Each row is a point on a landscape with many peaks, with its height.
A climber steps from a point to whichever of its 2 nearest points has the largest rise for the distance, and stops where none of them is higher. Distance is the straight distance between rows; heights are no part of it.
K815: [ -3  -4   3  20   0 -16  24   5 -16   3   2  13  -3 -12  -6  23   5 -12
   5  -3]  h=56.6
K387: [  5  -2   4 -13   8   5 -10  -9   2  -7 -17 -10  11  -5  -3 -12  -9   8
   5  -8]  h=53.0
K64: [  4  -6   4   2   9 -10   3  17   3   2  -7  -2  -1   5  10 -10 -16  -1
  14  -9]  h=11.7
K799: [-17  -6   4   1  -2  -9  15 -14  -4   4  19   3  -4  -8  18   1  -9   6
   1  -1]  h=23.2
K421: [ -2  13  -4  13  -8  -2   5  12  -5   6  16   2 -14   9  -5  -7 -18  17
   6  -5]  h=10.8
K57: [  2  13  -9   5  -8 -14  16  -2  -7   3 -13   3  10 -11   2   2  21 -22
   9  -9]  h=22.1
K377: [ -3  10  -4  -7   1   9 -31  14   7   1  -7 -12 -13  11 -10  -7   7   4
   2  -4]  h=43.2
K551: [ -1   0  -4   9  12  -7   5  17 -10   0   4  13  -3 -11   6   4  19  -5
 -18  18]  h=32.4
K254: [-14  -1  10   0 -20  -8   1 -24  -4  -8  14  17  20 -12   7   5  13 -19
  -3  -2]  h=13.7
K95: [-15  -3  -8  13 -18  -5  15 -13 -14   3  16   9  11  -8  -5  -8  11  15
  18   3]  h=7.5
K339: [  6   5  17   9   1  -7   8  26 -18  -2 -21  -1  11   7  11  14   3 -20
   5 -10]  h=9.3
K845: [  3  -3   3  -2  -8  -7   1  -2   2 -11  -5   1 -19   3  -8  -9   2  -9
  11  -2]  h=47.2
K634: [-10   7 -20   2  -3  17  13 -13   0   3 -11  17   9   4   8   7   0  -5
  -5  10]  h=31.2
K118: [  5 -17  32  10  12 -11 -15  19 -20 -11  -5   9  11   5  -3  -6  -1  -2
  -8  -6]  h=18.3
K922: [ -5 -10 -13   2  14   9 -10  11  11  15   2   9  -9   8   6   9  -8   8
 -10  14]  h=39.4
K179: [  4   6  -9   7   0  14   0   4 -18 -13 -21  -4   0  10 -18  -9  12  19
   9   8]  h=47.5
K907: [ -2 -17   0 -21  18  -3 -10  -8  20   6   3  -9   9  -8   3  -1 -14  16
  -5   4]  h=53.1
K662: [  7   0  -5 -18 -19   1   1 -18  16   1   5 -20   9  -8  -5  -4  -5  13
   4 -11]  h=28.5
K730: [ -2 -16   7   2   1  -9   8   6 -16 -11 -20  -1 -14  -4   0   3  13 -13
  18   0]  h=55.8
K900: [  1  -7  12   0  15   3   1   7  -8 -13 -17   2 -10   8  11   0  -2  -2
  -9   9]  h=41.5
K91: [ -6  -7  -3 -12   3   8 -14  -2  12   2   9  -8 -21  -2  -5  -4   7  15
  -8  15]  h=52.8
K787: [-11   8   3   7  10   1 -10  20  -6  10   9  -3 -16   9   0  -2  -4  16
   1  -1]  h=8.9
K120: [ 12   3  -7  -4   8   4   4 -15  -8 -11 -11 -15   4  -6  -9   6 -15  19
   1  -1]  h=48.5
K244: [ 21  12  20  12  10   0  -6  32 -16   7 -12  -3  17  13   5  11  -5 -11
  -3 -16]  h=6.4
K999: [ -2 -12   2  -2  -4  -4  -6  -2  -1   9  12  13  30 -18   1  -6  17  -8
   2   3]  h=16.2
K433: [-16   8  15   8  -6  -4   2  -6  -1   3  24  11  22 -15  21  -2   5 -20
 -11 -14]  h=18.9
K471: [-14   5   9  -5   8  13 -18   1  -3   1  -8  -6 -21  11   6  17 -14   1
  -1  -4]  h=51.6
K573: [ -4  -4  -1  -9  -8  -1  21 -38  -2 -14  -5  -4  -3  -8 -11  13   7   8
   2   5]  h=48.2
K167: [ -5  12 -19  -1 -17  11   8 -11   7   9   5   5  13  10  16  -6   0  -3
   2   1]  h=27.2
K326: [ 18  14  -1 -13  -6  -3 -12  -9  25  -7   3  -3  -8  14  -3   6 -15  -9
 -14 -13]  h=29.3
K979: [ -4  -8  -5   2  16  -2   5  22   6   1 -20 -16 -10   9  20   0 -14   7
   3  -4]  h=9.2
K74: [-11  12   2   7 -16 -10  11  -7  -6 -13   1   5   3  -3  12 -15  13 -21
   5  -5]  h=29.2
K293: [-18  -1   3  -4  -2  10   1  -7   1 -10  -1 -13 -12   1  12 -24   0   8
   9   3]  h=32.0
K704: [ -8  -6  -9   6   5  -7  18  -2  -7  12  21   7   0 -13   7  12  -2  15
  -7  15]  h=19.0
K58: [  4  13 -11   9  10   6  -9  13  -8  -1 -16  -5  -3  13  -5  11 -10  13
 -14   2]  h=33.2
K660: [  2  -7  -3   2   3  11  -6   0  -7 -10  -2  -2  -7  -3 -18 -23  14  15
   3  17]  h=52.5
K540: [ 11   9  -6  -9   1 -10 -14  12  24   7  10  -5   6   5  -4 -20  -2   1
  -3  -7]  h=16.1
K127: [ -5 -14  19  11  10 -14  -2   8  -9   5  19  17  18 -12   5  -1 -10  -1
   4  -6]  h=25.4
K830: [ 14  17  -7   2 -13  -9   1   6  11   6  10  -1  11  -2   4  -9   4 -14
   4  -7]  h=19.4
K493: [-15  -6   5   0  -3  -2   8  -6  -4  -2   4  -4   5 -11  16 -19  -4   6
  17  -8]  h=27.9
K595: [  6   7 -15 -10  -4   1   3 -22  17  -5   1 -13 -13  -6  -6  18 -10  12
 -19   4]  h=37.6
K865: [ -9   8  12  -3  16   4  -7  10  -6  -2  -4   2  -8   5  17   8  -5 -12
  -9  -3]  h=46.3
K613: [  3   0  -5  12  -3   2   1  15   8  25   5  13 -12   7  -7  14  -9 -16
  12  -2]  h=37.5
K644: [ -6  13  -5   7  10  -3   3  10 -16  18   6  -3   4 -15  -6  21  17  -3
   3  -1]  h=48.4
K817: [ 20   5  -4   3   0   1   6  17 -18 -11 -28 -12   5   6  -8   5   7   5
   4  -5]  h=41.9
K713: [ -4 -12   6 -20 -16  28 -13 -21  25   2  12 -10   8  18   5  -3 -17  17
 -10   2]  h=68.2
K906: [ 14  19  -7   9  -2   0   1   8  -2 -11  -1   3  -6  10  -6  -7  -6   2
 -15   6]  h=29.9
K847: [ 17   6   0   1   7   6  -6  19 -13 -12 -32 -14  -6  18  -3  20   2   4
 -13   5]  h=37.0
K646: [ 10  11  -3 -10   5   5  -2 -21   4 -17  -4 -12  -5  -4 -11   3  -1  16
 -13  11]  h=42.9
K157: [-19   7   4  -5 -19   4   0  -8   1  -5  24   0  -6   3  11  -8  13  -1
 -10   6]  h=40.5
K721: [ 10   4 -12  -3   3  -6  10 -11  -3   2  -4   8  16 -19  -5  15   8   0
  -5   8]  h=19.1
K937: [ 16 -13   8  -2  -4   5   3 -22  17 -11   9 -15 -14   3 -12 -11 -25  17
  -6   5]  h=38.1
K981: [-11   4  15   6   9   0 -12  19 -10  28  16 -10   4 -17  -1  11  14 -12
   5 -11]  h=55.6
K719: [  1  -8 -13  -5  13  -9  -8  17   8  23   3  -6  -5  -8  -1  13  -1   7
  -4   4]  h=43.6
K90: [ -3 -21  28   2  20 -10 -14  16  -1   4   2  18  18   5   2  -9  -8 -12
   1 -10]  h=21.6
K855: [ -6   5   8  -9 -15   8  -2 -25   2  -4  10  11  -2   8  11  12 -13 -12
  -4 -11]  h=56.5
K592: [ -5  -2  -3   7 -12 -18   7  -8 -14 -10   9   2   9 -17 -10 -16  17  12
   3   6]  h=11.1
K936: [ 10 -13  16  11  -1 -11  19  17 -24 -11 -18   6  10   3  12   3  -4 -10
   2  -3]  h=12.9
K526: [  1   8   9  19   5  -2   0  13 -10  13  13  10  19  -7   0  -1  -4  -5
   0  -6]  h=28.9
K691: [ -8   0  -2  -7  11 -14   8  -2  -3 -12  -2  -1  -3 -16   7  -5  20  -6
 -14  16]  h=26.7
K253: [ -3   9  -1   8 -15  -4  10  -4   9  10  19  15  18   0  17 -12  -4 -14
  -3  -5]  h=23.3
K315: [ 10  -3 -17 -12  14  -8  -7   4  19   8  -2 -15   7 -12   0   5  -6  15
 -12   4]  h=47.3
K29: [ -1  12   0  12  -3  11  -7  12   8  20  20  14  -2  11  -1   4  -6 -21
  -2  -7]  h=34.5
K607: [ -4  -3  10 -18 -25  27  -4 -28  11  -3  14   9   9  13   6   7  -8   1
  -5  -1]  h=62.8
K762: [ -6  -7   5  10   0  -4  16  -3 -29  -2 -11  10   0  -1  -7  17  11  -4
  18  -3]  h=66.7
K853: [ -8   0 -20   1   7   9   6  -1  10   7 -11   4 -12   5  12  15  -4  -5
  -9  11]  h=35.6
K651: [  1   7   7  21   9   9   2  15   3  25  30  12  10  -5  -1   9  -7 -14
 -10 -12]  h=31.9
K330: [ 10  -1  -6  -6 -12   0   5 -18   1   3   6   4  23 -13  -3  -3  -4  11
   6  -2]  h=24.2
K169: [ -1 -19   4  -8   9   9  -8 -12   8  -5   0 -14 -11  -8 -11 -14   3  17
   5  15]  h=58.2
K303: [  5  -6 -10 -14 -12  15  -7 -29  24  -1  -3 -20  -2  -2 -10  12 -19  14
  -3  -2]  h=32.8
K753: [ 14   7  -2   3   2 -12   1  23   6 -16  -9  -3 -13  11   3 -20   1  -3
 -14   6]  h=26.9
K352: [  6   5   0 -17  15   4 -19   2  27  -5 -14 -10  -5  12   2   5 -14  -8
 -18  -7]  h=33.0
K45: [ -7   9 -13   8  -7  10   7  -1 -18   3  -1   6  18  -2  -7 -12  17   6
  15   4]  h=4.4
K395: [ -3   2  -1   0   1   1  13 -24 -16 -12 -16   2  -1  -5  -9  12  -2   8
  11  -2]  h=56.1
K392: [ 11  -2   6 -13  11   8 -30   4  -1  -3 -11  -6   0   5  -9 -12   4   2
   7  -4]  h=47.4
K347: [  1   1  -5   6  10  -4  -1  28   1  12  -6   3  -9  -5   3  14  21 -16
  -7  11]  h=37.1
K367: [-20   4  -3  -6  -3  18 -11 -11  -9  10   3  -3  -9   0   5  12  -6   7
  13  -2]  h=57.9
K200: [ -6   0  -8  -6  10  18 -17  -6  16   2 -10 -19   4   9   6 -11 -15  15
   2  -7]  h=58.9
K696: [ -2 -12  16 -25 -11   9 -10 -16  32   1  20 -14  -7  17   2  -8 -19  10
  -9  -7]  h=64.0
K356: [-10 -20  -1  14   0 -13   2   4  -7   9  11  20  11 -16   0  -2   8 -11
   6   5]  h=20.7
K593: [-22   5  -5  -5  -3   6   2 -15  -5 -13  -5 -14 -13  -2  -2 -11  26   4
  12   9]  h=37.3
K353: [ 16   0   1  -2   6 -11  -5   2  -8  -1  -7  13  16 -12  -4   6   8 -16
 -10   2]  h=14.3
K669: [  2  -3   7  -7 -17   8 -12 -25  -2  -8  10  21  18   1   1 -14   7 -13
   0  -4]  h=9.0
K81: [  7 -12   6  -8  23   5  -9  12  12 -13 -26 -12 -10  17   5   5 -12  -7
 -15   5]  h=36.9
K808: [ -9  13  -7   2   2   9   0  16  -6  16  -9  -1  -7   0  -2  13  17 -16
   7   0]  h=42.3
K51: [  3   0  -6   7 -10 -17  15  -5 -12 -10 -11   8   5 -11 -13  -8  25  -7
  11   0]  h=16.0
K14: [  6 -18  12  15   3 -11   4  23  -5  17   2  12 -10   0  -4   6   1 -12
   8  -2]  h=42.0
K346: [ -7   4  -6  -6  -7  15 -16  -5   8  12  10  -2   4  14  -1  -4 -15   9
  10 -10]  h=64.1
K371: [  9   0   3  11  -1 -16  25   2 -12 -19 -12   8  -5  -3   8  -2  -5 -13
  -4  -3]  h=17.1
K164: [ -4 -10  -3 -16 -11  -1  -7 -11  16  -2  16   4  -4  -4   1  -3  13  -4
 -11  12]  h=46.4
K944: [ 18  -5   5   0  -3  -1  -5  -5  16 -13   2   0 -19   5 -21 -16 -13   2
   6   3]  h=42.2
K458: [ 11   9  -8   4  -3 -12  25   0  -3  -6 -20   2  -8   3   5  13 -11 -10
   7  -8]  h=21.4
K309: [ 21   6 -13  -5  -1  -7   4   6  14   0 -14   1  -7   9  -2  11 -16  -6
  -3  -9]  h=25.6
K189: [  9   2  -6  -2   7 -11  -5  19  20   8  -3 -18   0   9   3 -19 -18  10
  10 -15]  h=14.0
K746: [-12  23   6   7 -13  -6   2  -4 -14  -5  14  -1  -1  -2   4   0  17  -8
  -3  -6]  h=35.0
K494: [  3 -19  11  16   1 -11   8  30 -18  -2  -4   5 -10   1  -2   3  16  -3
   9   8]  h=47.1
K419: [ -4 -12  10  -6  21  -5 -17  20   1  15   9  -2   4 -12  -2   0   5   0
   2  -2]  h=49.0
K274: [ -8  11 -10   1  -5  11   8 -10 -10 -13 -21 -11  -6   6 -14 -14  20   6
  18   3]  h=42.7
K147: [ 11  -1   8  -3   2   3 -12 -12  -4  -9   2  17   6   4  -4  -6  -3  -7
  -6   2]  h=10.1
K449: [  2   5 -13   7 -13  -3  10  -2   2  13  23   0 -10  -2 -13   3  -3  16
  12   4]  h=13.0
K345: [  1  -3   5   1 -16  23   0 -24  22 -10   7 -15 -14  11  -7 -17 -13  16
  -4  11]  h=35.1
K885: [ -3  -3  -7  -5  -4 -12  26 -23   9  -9  -4   1 -10  -9   2   8   6  -7
  -1   6]  h=40.3
K466: [  1  -1 -13  13   3  -9  14   5 -12   7  11   9 -14  -3 -13  14   3  15
  -2  12]  h=15.9
K506: [ -9 -22  12 -22   6   1 -13 -17  20  -2  16  -8   4   5   5 -14 -10  12
  -2   0]  h=58.7
K33: [  8  12 -11   6   3   8   3  20 -13   7 -24   1   7   6  -3   8  16  -7
   9   3]  h=37.4

Two climbers start at each pair of points below. Name the first point that both come to, or write never.
K704, K592 -> K169
K95, K449 -> K169
K90, K244 -> K526

For each start below, name the point where the climber stops.
K936 -> K346
K118 -> K762
K421 -> K169
